Each row is a point on a landscape with many valleys, with its height.
From any point a ball rolls to the lowest of the 2 points nearest to it. It stops when none of these is lower. Distance is the straight distance between rows; heights are no part of it.
q_267: [ 98 182 155 144 116 113  90  87 136 174 159 118 124  67 154 139 142 175
 133 184 116 103 114 154  81 106 121  98 110 152 112 111 153 139 137 163
 109 120 150 146 110 142  86 129 127  67 139 149 147 102 144]  height 59
q_475: [136 110 136 137  77 179 199 159  90 145 106 136 181 140 130 119 160 108
 133 187  99 108 146 128 159 128 131 153  77 101 138 160 132  92 138 112
 155 150 180 146 143 144 138 125 147  91 122 140  70 136 129]  height 198
q_735: [136  92 158  80  84 144 172 156 124 121 135 130 167 156 160 133 176 171
 101 179  78 106 105 127 176 131 115 120  73 163 138 161 146 121 189 123
 125 139 166 119 135 106 121 103 149  86 160 154 146 154 153]  height 393
q_234: [130 139  88 136 180  45  89 122 181  93 153 128 132 163 142 125 110 142
 116  37 163 178 110 106 143 139 149 145 192 165 128 150 100 114 113 144
  96 126  89  77 138  61 139 110 162 162 108  83 144 130 124]  height 503
q_296: [115 143 151 126  95 126 178 150 135 162 141 127 167  96 145  72 145 104
 141 174 119 115 129 133 178 108 125 178  92 113 117 144 141  90 140 102
 148 160 183 130 130  94 130 112 136  80 127 118  56 116 112]  height 254
q_858: [119  95 148 122 132 127 116 143 123 149 112 110  96 156 154  67 101 163
 179 164 109  74 171 108 140  62 139 118 102 158  99  83 135 169  91  73
 156 120 178 167 150 159 174  77  72 162 150 158 113  73 139]  height 537
q_645: [177  99 167  60  99 141 125 122 134 124 129  99 170 168 130 124 111 132
 137 160  99 100 106 128 175 125  86 135 114 178 132 120 174 138 176 150
 142 123 147 124 158 156 160 126 112 119 163 127 145 120 143]  height 399
q_244: [127 114 138 121 132  86  97 118 128 142 183 148 123  80 138  85 155 146
  86  93 172 172 144 114 117 103 127 116 167 112  99 141 108 140  64  76
 135 129  77 152 122 106 121  99 128 112 130  83  74  82 129]  height 313
q_58: [102 112 101 117 113  73 122 150 127 137 104  95 123 112 140 118  77  66
 148 145 135 154 174 147 106  98 119 101 118 144 100 124 124 117 142 105
 151 105 147  97 155 117 181 172 124 155 175 100  84 120 119]  height 167
q_962: [118  93 104 164 165 155 118 126 103 138  81 150 143 150  54 115 132 152
 142  77 158 141 149 119 107 178 145 146 133 114 182 119  71 102  55 106
 104 144  83 143 113 120  70 150 175 137 116 125 105 123  74]  height 642
q_768: [146  72 122 132  77 182 169 154  81 117 112 168 167 167 168 152 150 111
 112 194  94 114 172 159 123 109 111 111  58 134 139 162 152 115 150 135
 140 132 166 143 171 175 152 163 132  90 166 158  93 149 157]  height 264
q_779: [137 105  74 144 119 120  93 104 100  98 103 140  83 122 137 175 141 122
  74 100 153 168 120 172  78 159 143  64 144 100 146 148 104 118 120 154
 128  84  64  91 115 135 111 178 149 175 123 116 145 177 112]  height 500
q_447: [153 107 155  84 107 167 127 117 111 100 138 138 132 146 132 173 177 185
  86 145  95 104  93 116 138 139 117  85 109 143 132 142 133 156 150 142
 123 119 109 162 117 170 117  93 129 109 143 155 196 136 171]  height 274
q_229: [ 85 138 124 165 117 184 172 142  74 159  78 136 114 109 102 167 144 156
 118 166  98  87 124 134 105 166 133  98  83  92 145 135  91 120 140 123
 139 113 163 176 102 170  90 133 138 102 131 186 156 127 132]  height 220
q_394: [110  99 126  76 109  75 163 168 147 140 179 133 140  96 105 107 145 122
  89 109 143 213 102  95 133 139 115 144 141 141 127 171 120 113 133  87
 130 136 116  91 137  60 165 122 177 118 122  75 106 136 139]  height 596
q_628: [110 159 116 167 144 119 142 119 162  82 141 159 125 120 152 141 156 128
 112 103 140 159 113 121 145 121 158 143 131 126 142 166 120  91 108 135
  84 172 110  97 104  62  86 112 154 114  84 129 130 167 119]  height 366
q_37: [166 100 154  83 118 167 171 161 137 127 134 103 166 182 110 111 158 149
 136 133 102  85 105  73 201 150 134 148 120 142 128 125 134 149 144  93
 136 153 146 168 145 115 144  45 125 137 112 136 131 130 140]  height 554
q_417: [116 136 133 194 179 175 129 125 100 129 100 169 118 138  50 133 126 144
 155 104 151 128 158 105  89 136 152 142 143  99 155 104  79 133  46 100
  94 151  97 163 111 153  96 123 123 139 102 173 123 121  95]  height 655
q_530: [ 77 163 143 133 109  92 171 147 139 152 141 130 105  82 170  91 140 137
 133 153 112 108 145 122 145  95 162 111  85 117  90 129 130 122 121  56
 137 137 175 141 117  94 138  61 101  95 126 172 119  97 131]  height 569
q_135: [181  96 161 114 156 110  46 100 163  90 150  98 130 202 176 115 124 165
 159 102 131 119 117 126 141  87 121 109 161 201 119  97 132 165 145 173
 117 118 103  99 167 143 114 129 109 168 168 116 165 118 123]  height 439
q_878: [114 140  87 118 140 118 154 148 128 130 107 113  96 115 116 166 131 109
  81  59 143 140 106 113 150 206 130 111 139  74 126 160  87 116 153 115
 156 108 107 134  98  85 112 123 147 152 105 122 166 149 120]  height 560
q_938: [ 94 157 151 130 151  58  84 119 149 152 132  67 126  97 180  74  90 105
 173 136 158  79 153 140 145  78 108 116 118 169  93  80 118 143 147 125
 139 123 176 129 144 115 129 149  91 137 179 102  97  64 112]  height 358
q_28: [111 209 143 164 170 139 148 110 141 156 143 143 118  68  70 108 101 100
 153 106 152 101 120 133 127 151 143 182 169  78 116 110 122 115 107 121
 112 151 127 164  88 114  98 105 103 105  92 150 127  86 106]  height 351
q_674: [108  85  85 131 118  81 112 146 130 105 115 127  88 143 150 156 129 115
  93 117 132 188 137 142  96 127 145  72 121 142 122 144 106 120 136 114
 117 115 103  71 139  78 133 149 156 159 155 117 134 167 122]  height 472
q_609: [177 150 150 116 121 130 107 102 167 100 155 118 162 135 169 118 119 108
 130 129 145 136  90 162 165 113 103 185 156 138 146 116 178 124 173 212
 112 125 137  86 139 139 114 183 126 123 133  88 111 154 117]  height 514
q_179: [110  91 115 163 138 123  92 129  91 147  93 116 117 105 150  87  93  90
 146 115 150 129 190 151 118 121 143 140 151 101 118  99  98 140 106 106
 146 124 111 136 107 139 108 189 116 153 154 108  25  92 101]  height 239
q_594: [176 158 143  74 148  59 101 120 176  97 169  94 136 128 114 137  87 123
 140  84 167 149 100 122 126 108 105 130 189 159 100 120 144 168 143 153
 132  84 107  95 158 156 182 133 105 159 136  83 177 101 148]  height 470
q_908: [129 154 116 147 121 127 108  87 141 165 111 108 160 105  68  79  98  79
 193 155 144 144 132 158 109 112 119 183 147 143 142 116 170  75  95 158
 124 146 140 105 136 130 135 164 155 102 108  92  67 125  98]  height 422
q_755: [132 120 160 123 103 148  85  95 104 146 131 127 124 123 151 160 148 182
 103 168 110 110 115 161  87 120 105  87 107 147 135 107 138 157 148 175
 125 105 127 156 122 181  90 157 131  91 166 143 164 118 147]  height 180
q_838: [119 168 127 107  98 141 174 137 116 156 123 131 114  75  96 164 116 101
 102 139 121 134 109 129 121 168 107 120 118  78 109 152 141 112 152 116
 159 103 135 149 107 142 147 120 125 106 108 139 160 126 154]  height 431
q_260: [147 114 148 117  92 153 149 129 148 112 140 129 174 143 164 126 182 146
 109 157 110 135  89 133 177 119 113 162 104 149 163 152 147 106 167 166
 111 163 151 116 121 110  79 136 167  89 134 104 111 153 131]  height 437
q_442: [107 147 108 155 120 146 126 110 103 208 107 116 139  75  61 125 115 135
 130 157 137 133 111 175  77 164 103 139 146 118 169 111 116 114 134 174
 134 116 132 135 114 150  80 184 164  97 143 119 109 108  99]  height 306
q_131: [119  89 101 131 119 138 134 129 117 153  91 134 155 133  52  88 135 121
 154 101 147 166 143 111 121 157 131 152 119 130 153 142 127  74  51  82
 133 145 105 124 138 103 110 133 200 114  97  96  81 119  90]  height 628
q_45: [143  78 128  93 136 171 157 167 118 103 119  90 153 195 129 160 180 136
 113  81 103  90  88  85 205 198 122 133 126 121 149 133 100 148 170 126
 146 150 132 177 125 116 110  85 132 148 117 127 161 149 126]  height 575
q_561: [155 100 142 116 131 171 145 152  84  24 116 152 109 187 184 196 156 111
  79 109 124 115 141 130 148 139 124 104  98  76 157 138 131 146 156 147
 121 124 106 126 135 165 126 163  64 155 127 147 166 193 129]  height 616
q_898: [161  95 123 124 162  83  63 117 175  89 152 104 149 211 153 113 138 163
 133  55 142 155  93 105 157 127 129 126 177 187 131 128  97 142 129 166
 116 127  97 102 157 107 118 105 149 171 141  86 147 119 116]  height 473
q_282: [103  82 122 160 119 130 118 148  79 130 112 151 101  89 180  97 112  82
 136 146 139 138 210 130 118  74 146 131 115 101  99 121 121 148  86  61
 153 132 130 147 105 152 153 159  94 134 140 132   4  90 139]  height 192
q_30: [110 135 160 134 149  64  82 120 136 135 163 106 122  92 205  69 131 123
 125 101 162 124 149 125 160  86 130 129 141 130  91 105  99 150 132 110
 136 140 124 130 120  86 100 124 100 137 159  91  90  73 116]  height 314
q_86: [ 97 190 106 112 143  52 135 133 160 119 152 100 111  54 134 116  72  45
 146 110 155 154 133 151 128 115 128 146 163 114  97 133 145 104 156 126
 125 122 134  78 116  66 155 148  93 124 132 104 114 113 119]  height 529
q_518: [139 126 122 170 112 193 134  96 131 114  98 131 160 170 108 140 158 145
 162 181  94 119  93 138 121 114 134 131  96 149 180 142 156  88 113 183
 104 161 144 110 140 146 102 133 169 108 102 131 135 186 113]  height 556
q_854: [117 115 159 129 122 116 102 126 145 128 123 112 118 157 185  89 126 156
 162 167 106  96 145 126 144  76 136 105  97 172 108 101 140 140 130 119
 130 136 162 129 149 128 126 104 107 126 165 145 133 110 133]  height 516
q_563: [191  83 159  63 114 190 158 129 102  83 126 129 176 208 154 150 123 117
 103 156  93  78 137 135 190 134  92 137  95 152 162 131 196 138 191 162
 115 137 133 128 158 168 148 140  83 111 152 154 141 159 151]  height 363
q_660: [ 86 146  92 137 144  59  59  95 133 155 127  99 117  45 158 113 129 111
 145 137 162 134 159 166  75 110 151  88 165 148 122 109 133 107 117 136
 109 127 101 108 113  84  85 178 129 114 142 101  56 117  98]  height 369
q_761: [137  81 125  88 105 113 145 152 147 148 139 122 155 146  63  75 147 130
 135  99 140 184 107  82 142 135 121 148 136 162 141 144 123  96  90  81
 150 140 121 116 166 100 171  92 193 132 107  74  99 134 121]  height 613
q_369: [159 141 130 166 183 150 120 141 112 130 111 131 116 141  74 125 102  95
 139  63 172 128 147 143 115 167 141 170 192  59 149  77  90 151 106 130
 119 124  83 132 109 151  92 168  98 177 115 138 110 125  71]  height 330
q_159: [133 139 119 161 177 122  83 107 159 108 129 145  96 183 110 136 112 153
 143  87 122 118 126 107 109 124 155 102 166 144  91 112 100 147  96 121
 114 117 107 138 150 131 132  72 114 172 121 146 188 115 131]  height 479
q_374: [155 105 133 154 115 174 117 114 139  95 116 144 135 192 133 129 118 127
 175 181  92 129 130 128 113  71 136 130 107 155 133 119 174 118 104 156
 109 156 129 101 160 152 144 120 128 136 131 142 124 173 129]  height 528
q_554: [146  98 154 155 148 177 112 127 109 117 129 161  94 169 105 105 148 178
 161 160 122 101 174  93 107  55 157 124 134 124 117  94 128 180  41  72
 134 144 125 184 136 183 155  63  92 160 107 166 107 104 145]  height 423
q_704: [120 173 144 161 141 209 162 117 110 104  91 150 127 131 106 179 147 146
 142 169  99  81 107 117 124 145 142 112  84  99 145 147 117 116 131 160
 105 146 148 154 111 164 103 115 105 123  91 189 194 172 136]  height 114
q_500: [113 114  98 131 120 119 163 146 145 103 154 171 146 115 117 149 191 166
  76 104 137 191  92 102 137 148 137 145 123 137 163 194 121  89 117 127
  95 155 110  96 107  57 113 115 206  93  90 112 138 175 135]  height 408
q_737: [ 79 113  95 123 127  67 102 122 111 179 128  99 153  53 154  76 140 110
 126 143 160 142 157 149 125 127 115 122 136 135 131 132 119  95 111 101
 138 137 122 112 121  66  90 170 158  95 148  75  27  94  94]  height 336
q_502: [109  89 143 169 117 128 103 139  98 106 115 153 106 135 236 120 101 100
 133 159 112 107 220 152 115  65 129 110  86 133 106 114 138 148 137 101
 136 127 151 140 137 159 140 185  74 122 166 159  60 110 150]  height 117
q_130: [129 117 144  91 130 101 158 160 170 119 145 107 135 171 151 100 124 143
 145 119 107 121 106  87 186 126 141 146 114 171 121 131 122 139 156 100
 131 155 159 114 149  69 148  61 131 147 141 134 155 128 134]  height 530
q_55: [132 159 112 130 121 154 136  95 147 158 136 157 141 106  35 148 139 159
 114 124 122 151  74 107  96 161 121 129 139 138 131 156 135 113  96 157
 114 118 103 127 123 148 151  88 177 113  69 132 187 150 153]  height 609
q_297: [146  70 143 149 131 138  95 145 111 107 136 156  97 171 144  84 157 150
 139 122 145 155 185  93 126  52 147 119 126 126 113 110 114 155  36  61
 140 154 110 149 139 133 153  85 122 162 125 121  64 111 131]  height 389
q_190: [113 190 150 161 161 136 123 100 164 169 137 132 132 120  89 113 124 164
 148 123 122 100  94 126 123 147 140 147 151 145 130 117 100 130 115 149
 109 138 136 156 113 121  90  84 135 101 119 145 170  93 119]  height 298
q_189: [ 90 136 143 140 113 132 163 160 117 150  96 118 108 129 174  91  99 119
 164 161  96  61 175 117 153 109 153 124  78 117  97 106 126 141 126  60
 157 131 199 172 132 138 150  92  78 118 141 182 107  84 130]  height 553
q_821: [127  84 141 114 129 170 165 166  81  63 115 116 141 182 190 177 197 128
  76 101 104 109 117 114 191 166 122 106  75  95 164 157  98 132 184 135
 143 154 134 152 120 120  86 133 116 143 132 139 149 170 130]  height 591
q_198: [104 108 136 118 104 175 173 171  81 146  78 112 129 164 141 153 138 140
 127 154  72  53 147 111 155 166 123 100  67 108 126 128 112 139 171  93
 161 116 180 187 137 167 119 110 107 106 150 190 155 117 141]  height 283
q_276: [147 155 132 151 110 129 113  91 172 139 135 117 171 134 117 103 125 105
 178 186 119 139 111 154 117  81 122 173 118 177 142 114 199  86 130 184
  99 167 168  86 149 109 135 145 159 103 121 109  92 157 106]  height 456
q_344: [ 91 163 114 162 156  74  83 100 157 124 147 128  88  85 159 116 117 110
 161 136 148 140 159 144  88  72 171 102 141 155  98 107 145 113 100 116
 102 145 125 105 117  85 119 114 114 120 123 137 112 120 124]  height 409
q_524: [139 123 113 159 130 156 126 118  98 140 100 128 133 113 109 120 105  73
 136 113 160 137 144 175 121 152 129 157 154  73 159 119 122 107 117 151
 137 122 104 115 111 155  94 205 128 142 124 113  64 127  88]  height 285
q_138: [117 150 145 141 100 127 116 103 146 170 110  95 160 133 133  95 113 144
 193 212  90  92 124 144 111  87 127 126  84 191 122 106 173 113 129 155
 127 141 192 120 161 141 145 119 137  95 145 143 116 126 130]  height 489
q_537: [155 122 157 106 132 146 110 132 120 140 124 122 100 145  95 132  97 125
 143 135 123  98 155 113 104 115 111 132 154 106  91  72 134 194 116 104
 151 107 124 176 135 198 160 121  79 156 138 149 145  88 141]  height 480
q_965: [ 96  77 110 115  84 132 164 173  97 113 120 164 108 159 144 172 147 134
  99 194  71 148 152 135  87 113 126  70  60 136 114 163 138 120 159  95
 127 112 160  97 155 118 173 128 147 109 160 186 170 182 159]  height 286
q_192: [167  65 159 124 113 200 122 127  91 105 107 141 169 212 181 127 131 129
 140 171  89  65 175 147 158  92  96 125  80 153 150 119 161 137 155 156
 131 137 147 151 173 195 129 174  91 110 173 155  97 140 138]  height 320
q_228: [103 129 101 165 148 104 110 116 145 110 102 111 117 132 186 114 126  92
 136  98 138 143 145 146 148 131 159 129 125 116 145 130 111  98 142 141
 110 156 112  78 112  62  70 161 142 147 121 106  99 148  90]  height 311
q_680: [178 123 160  61 110 113 112 125 154 132 162 104 161 132 105 125 126 136
 123 114 142 147  82 108 150 129  92 145 167 157 115 120 148 154 147 144
 142 114 107 132 143 163 163 117 135 135 142  80 138 109 154]  height 436
q_783: [156  88 131 147 129 177  97 125 109 112  94 134 104 190 119 131  95 121
 174 157  98 113 160 123 103  83 127 122 123 123 117  97 148 165  99 128
 140 124 121 140 159 194 155 143 100 166 143 149 122 133 131]  height 504
q_219: [107 106 100 107  96 129 140 142  96 116  96 129  83 139 152 186 140 145
  75 139  86 124 126 144 116 157 103  50  72 129 130 152 129 114 181 131
 157  91 146 131 121 138 138 142 135 125 156 177 219 166 150]  height 343
q_214: [ 86  90 100 102  84  87 144 164 118 147 106 111 103 135 127 139 106 121
 131 175  94 154 153 127  87 103 124  59  83 154 102 134 127 125 137  74
 154 101 162 108 163 125 185 125 138 128 171 138 140 131 144]  height 228
q_748: [104 101  72 123 119  88 132 137 139 111 139 143 113 110 133 171 164 128
  72 132 139 204 117 152  91 145 134 110 126 145 163 171 133  86 146 147
 102 125 115  53 116  37 118 165 197 130 122 108 125 202 119]  height 444
q_380: [180 133 165 148 178 125  79 141 120 128 134 102 112 170 121 116 106 124
 137  62 158 102 137 141 124 150 128 157 192  94 124  60  83 190 149 143
 136 110 105 147 128 168  88 158  74 182 153 134 142  96  94]  height 367
q_902: [164  93 126 130 124 149 114 113 143 111 120 100 160 185 141 115 152 127
 126 101 132 141  84 145 170 140 114 162 134 136 170 126 125 110 147 182
 129 143 126 107 133 127  88 166 172 140 133  78 108 157  96]  height 478
q_712: [172 147 162  65 126 130 207 168 161 115 200 161 141 123 101 118 114 162
 130 157 102 115 117  69 153 117 160 182 139 158 108 136 185 157 136  82
  96 141 147 118 143  93 219  27 100 151  93 158 168 147 193]  height 594
q_346: [137 202 144 109 117 121 179 123 175 135 178 143 159  78 124 112 134 137
 129 128 126 120  72  97 178 140 128 200 154 119 126 159 162 113 143 139
 114 159 147 137 103  96 139  82 136  77  79 114 141 123 156]  height 576
q_225: [ 97 164 107 134 114 134 135 119 107 136 114 136  80  78 147 188 145 145
  72 128 125 120 114 151 107 166 107  72  98  89 120 161 118 118 166 150
 146  84 128 146  86 124  94 141 132 114 129 162 195 144 143]  height 390
q_222: [165 146 165 116 162 158 127 120 133 119 162 157 108 162  94 134 134 170
 140 134 126  76 163  86 123  98 143 135 165 119  85  81 140 194  84  88
 128 127 114 190 137 167 160  33  66 166  99 159 158  79 167]  height 453
q_78: [ 80 133  84 138 147  90 103 122 100 212 108 125 102  48  40 128 100 156
 137 132 144 148 144 140  33 158 124  86 171 145 130 112  88 140  85 110
 120  94  91 135 110 143 120 153 154 118 142 131 119  86 117]  height 207
q_22: [115  76 126 124 109  87  79 139 103 131 107 102 117 142 189 107  88 111
 145 153 131 118 193 145 112  71 101 101 102 164  97 100 120 165 141 109
 158  94 156 132 158 170 173 192  93 142 193 110  68  89 130]  height 92
q_403: [ 98 100 125 168 136 191 159 154  58  81  77 133 136 162 168 169 167 111
 112 132 121 106 158 121 147 153 149 106  74  72 162 149  73 114 139 132
 136 151 138 156 125 151  75 168 110 147 123 145 110 158 110]  height 567
q_981: [165  99 108 110 140 182 134 132 108 132 118 120 135 171  38 155 156 134
  95  74 140 142  55 136 127 216 108 142 161 111 185 119  93 133 139 174
 149 102 102 151 117 164 127 145 164 150 108 104 171 157 101]  height 506
q_13: [161 102 181 116 130 131 118 152 115  76 152 129 132 156 208 127 147 104
  98 103 140 130 155 117 171 108 124 146 122  85 108 118 124 160 150 106
 143 149 116 133 126 119 123 139  88 152 146 119 100 129 136]  height 184
q_363: [115 197 122  99 163  41 118 115 177 127 178  90 121  66 111 106  85  99
 144  83 172 139 114 114 118 109 116 126 188 135  83 126 123 138 124 117
 133 105 120 113 135 109 174 104  98 138 127  79 148  76 136]  height 501
q_882: [198 168 151  60 126 137 173 141 166 105 171 127 155 136 115 142  78 139
 140 133 114 105  96  82 182 137 127 185 154 159 120 126 205 155 169 147
 101 142 129 114 137 119 199  77  98 141 104 142 184 136 183]  height 574
q_44: [162 125 127 118  98 179 148 102 138 119 131 150 165 142  79 154 169 183
 123 162  91 133  62 114 119 129 125 130 117 164 153 162 162 116 119 179
 103 146 117 119 130 151 142  91 184 102  93 129 173 178 161]  height 585
q_333: [145 100  91 121 143 155 129 138 118  79 111 129 103 179 122 180 160 137
  79  71 127 142  78 117 144 187 125 106 130 114 153 153 103 127 148 159
 140 106  99 135 112 129 123 129 147 168 107 124 190 180 120]  height 535
q_548: [104  86  82 176 122 147 123 133  65 107  81 136 114 131 203 165 133  93
  99 122 132 133 189 174 112 144 152  88  92  85 155 146  91 109 149 137
 143 116 118 114 117 133  88 207 131 158 141 129  77 153 115]  height 543
q_462: [133 185 146 187 183 181 133 122 106 119 119 182  96 116  64 172 115 139
 144 130 130  98 142 108  80 121 146 139 152  81 114  85 102 176  90 122
  95 141 111 168 103 184 118 103  75 153  99 203 176 119 128]  height 671
q_175: [114 155 109 156 126 127 141 120  99  94 127 154  95  87 192 178 120  64
  94 125 142 140 160 183 114 130 144 111 115  64 135 158 132  98 157 145
 126 116 105  92  87 115 102 186  91 134 120 145 108 161 120]  height 518
q_960: [100 175 134 192 169 163 124 106 143 142 101 143  91 139 110 151 133 183
 151 134  99  76 104 125 103 139 148  97 113 137 135 115  86 132 129 156
  93 126 136 150 106 134  76  96 121 122 115 196 215 143 124]  height 225
q_243: [109 171 125 119 125 114 126 100 145 203 142 110 141  71  70 110 134 152
 123 132 142 139  84 134 110 168 103 138 160 129 133 136 113 115 121 147
 130 112 123 147 114 119  97 124 168  84 123  97 136  91 122]  height 350
q_775: [ 62 158 118 149 103 104 125 118 107 189 131 121 110  35 137 118 120 136
 142 188 117 116 146 146  78 109 140  98 111 128 100 129 144 128 116 106
 136 111 158 151 104 142 119 126 123  74 136 150  94  87 140]  height 166
q_685: [124  85  92 142 104 129  98 129  71 134  98 117 103 115 150 159 115 117
  83 131 140 145 153 177  81 154 129  79 132 100 136 122  98 136 149 142
 161  78 107 129 120 171 103 203 140 153 167 114 107 123 114]  height 525
q_88: [133 156 119 109 121 100 158 148 134  91 150 132 123 109 185 150 107  54
  85  90 149 159 126 164 159 159 118 159 134  67 133 158 144 114 188 153
 136 117 121  80 110  89 124 184  99 140 125 104 114 162 118]  height 490
q_314: [127 145  89 132 135 148 175 142 135 106 120 163 146 113  72 153 170 141
  91  67 155 160  95  86 160 199 127 164 132 104 173 194 102  72  90 119
 113 148 102 135 102  87 110 112 187 107  48 107 150 164 120]  height 443
q_969: [173 167 125 108 126 146 114  90 145 103 130 138 105 134  98 172  88 116
 118 112 131 134  81 156 102 152 108 121 138 110 125 115 175 158 143 195
 125  84 108  92 124 191 171 148  99 153 103 139 213 162 142]  height 703
q_968: [122  76 124 139 144 111  85 114 111 132 129 152 124 123 120  61 144 140
 141  87 178 165 192 114 122  91 145 134 140 128 135 116 110 117  15  57
 123 150  87 141 118 102 124 113 152 135 122  96  37  94 102]  height 354
q_654: [136 168 152 141 127 153 144 105 131 161 133 129 145  96  73  84  99  85
 177 141 139 122 128 130 128 113 131 188 147 102 116 116 159 109  91 119
 138 155 139 147 117 144 148 112 119 106 101 119  87 101 119]  height 391
q_181: [178 179 152  85 115 131 163 131 168  97 183 149 162 108 159 142 108 122
 118 125 132 126  75 115 191 132 117 221 162 127 146 141 188 131 175 184
  96 153 131 107 117 118 145 134 118 106 105 116 147 153 152]  height 548
q_800: [152 134 107 137 153 170 148 123 146 121 104 137 149 160  43 138 138 122
 122  59 159 145  82 112 151 206 128 184 162 104 177 137 111  98 102 151
 120 138 104 139 119 122 107 136 168 146  65 103 145 158  93]  height 476
q_736: [140 107 173 102  95 146 153 142 129  86 162 171 135 127 166 155 180 168
  87 171 104 148 121 120 133  91 130 101  97 134 118 152 145 145 136 110
 109 145 121 128 121 127 128  95 129 102 143 153 143 157 170]  height 341
q_285: [113 202 130 105 109  90 165 113 185 182 151  97 161  70  81  88 117 140
 167 158 113 120  77 113 137 134 124 171 128 176 123 154 162  96 138 134
 122 140 174 115 133  94 162  80 153  83  89 104 158 117 135]  height 598
q_68: [152 172 120  92 124 110 138 104 185 158 162 116 165 120  55 116 107 161
 145 112 123 142  62  87 134 155 118 161 169 185 135 149 146 119 121 161
 111 121 127 123 147 133 184  73 170 122  83  93 186 124 165]  height 620
q_765: [155 110 180 140 161 120  54 110 130 116 137 108 106 167 173 107 110 157
 156 112 134  91 154 134 125  91 126 121 154 149 106  59 109 186 132 141
 132 110 118 140 140 172  97 159  80 162 180 131 142  79 117]  height 403
q_220: [ 97 103 105 156 124 127  94 116 112 178  85 112 111 122  81 122  97 136
 160 149 130 146 136 142  66 128 133 103 139 149 132  99 108 135  98 126
 131 107 123 134 132 166 123 161 159 132 152 122 101 115 112]  height 255
q_849: [111 108 104 111 139  89 118 137 161 130 112  96 103 179 113 129 116 140
 147 103 113 139 109  91 128 132 132  80 127 167 101 127  93 137 131  95
 144 118 129 119 162 108 158  79 139 167 146 123 179 122 126]  height 505
q_424: [ 52 166  82 121 137  69 127 119 121 206 112  88 110  22  85 109  88 106
 166 153 141 120 143 144  79 144 123  90 152 131 112 127 111 110 116  94
 140 103 135 132 105 111 131 147 125 105 138 114 100  76 115]  height 224
q_672: [147 136 174 139 148 132 109 128 115 118 164 133 121 101 160  98 146 114
 115  99 166 125 155 117 147 103 131 154 159  74  96 106 109 161 104  98
 139 143  99 170 100 130 103 126  93 132 133 110  70  79 123]  height 258
q_72: [155 178 132 148 157 152 102  94 135 141 129 159 109 126  42 156  92 137
 141 125 120 121 107 134  64 129 121 132 158 110 103  90 130 176 101 173
 100 108  93 123 123 198 151 118 102 158 104 164 209 124 141]  height 687
q_247: [ 95 152 127 176 160 106  91  99 145 129 139 151  76 126 123 101 114 158
 165 134 129 109 161 119  90  74 171  95 142 150  86  93 121 151  69  94
 116 127 128 151 127 138 139  66 101 148 125 158 150  86 138]  height 447
q_918: [108 118 119  93 117  99 188 181 141 137 151 131 125 112 118 139 158 130
  81  79 128 163 106  75 167 177 136 132 128 109 113 169  99 120 144  69
 150 135 123 133 114  66 147  72 165 120 103 113 146 141 147]  height 579
q_157: [131 110 154 158 156 106 102 135 129  78 132 120 126 162 243 111 132  85
 124 100 134 137 167 147 161  91 144 139 107 107 126 109 119 132 169 134
 118 154 121  75 129  86  93 172 101 154 155 114 101 146 113]  height 256
q_577: [152 170 143  87 101 141 167 135 119 133 149 128 141  87 143 158 106  72
  86 121 141 125 108 159 153 169  86 165 135  63 127 146 168 122 186 153
 161 104 133 131 114 152 138 167  95 103 121 114 136 129 140]  height 461
q_97: [143 162 100  92  98 116 145 116 143 120 124 118 114 128 122 181  87  87
  97 126 129 154  93 177 113 165  89 119 114 120 147 141 177 109 182 193
 147  77 133  80 135 151 180 179 121 134 124 128 194 176 139]  height 717
q_52: [ 86 107 105 116  83  87 149 149 112 191 143 114 164  65 146  92 145 106
 120 185 130 153 145 150 118 107 106 118  93 141 114 148 136  94 145 106
 151 120 179 115 144  94 138 148 164  75 154 102  46 108 124]  height 301
q_495: [101 159  67 126 170  57 106 109 175 121 138 152 130  95  94 125 105 127
 119  48 159 172 127 121 116 167 140 131 179 144 135 163 112  76  80 112
  94 115  80  92 119  47 131 103 162 122  80  99 138 126 119]  height 527

For each start below, name the point where the ball stops.
q_765 | q_22
q_918 | q_13
q_969 | q_13
q_45 | q_475
q_88 | q_22
q_363 | q_475
q_609 | q_267
q_685 | q_13
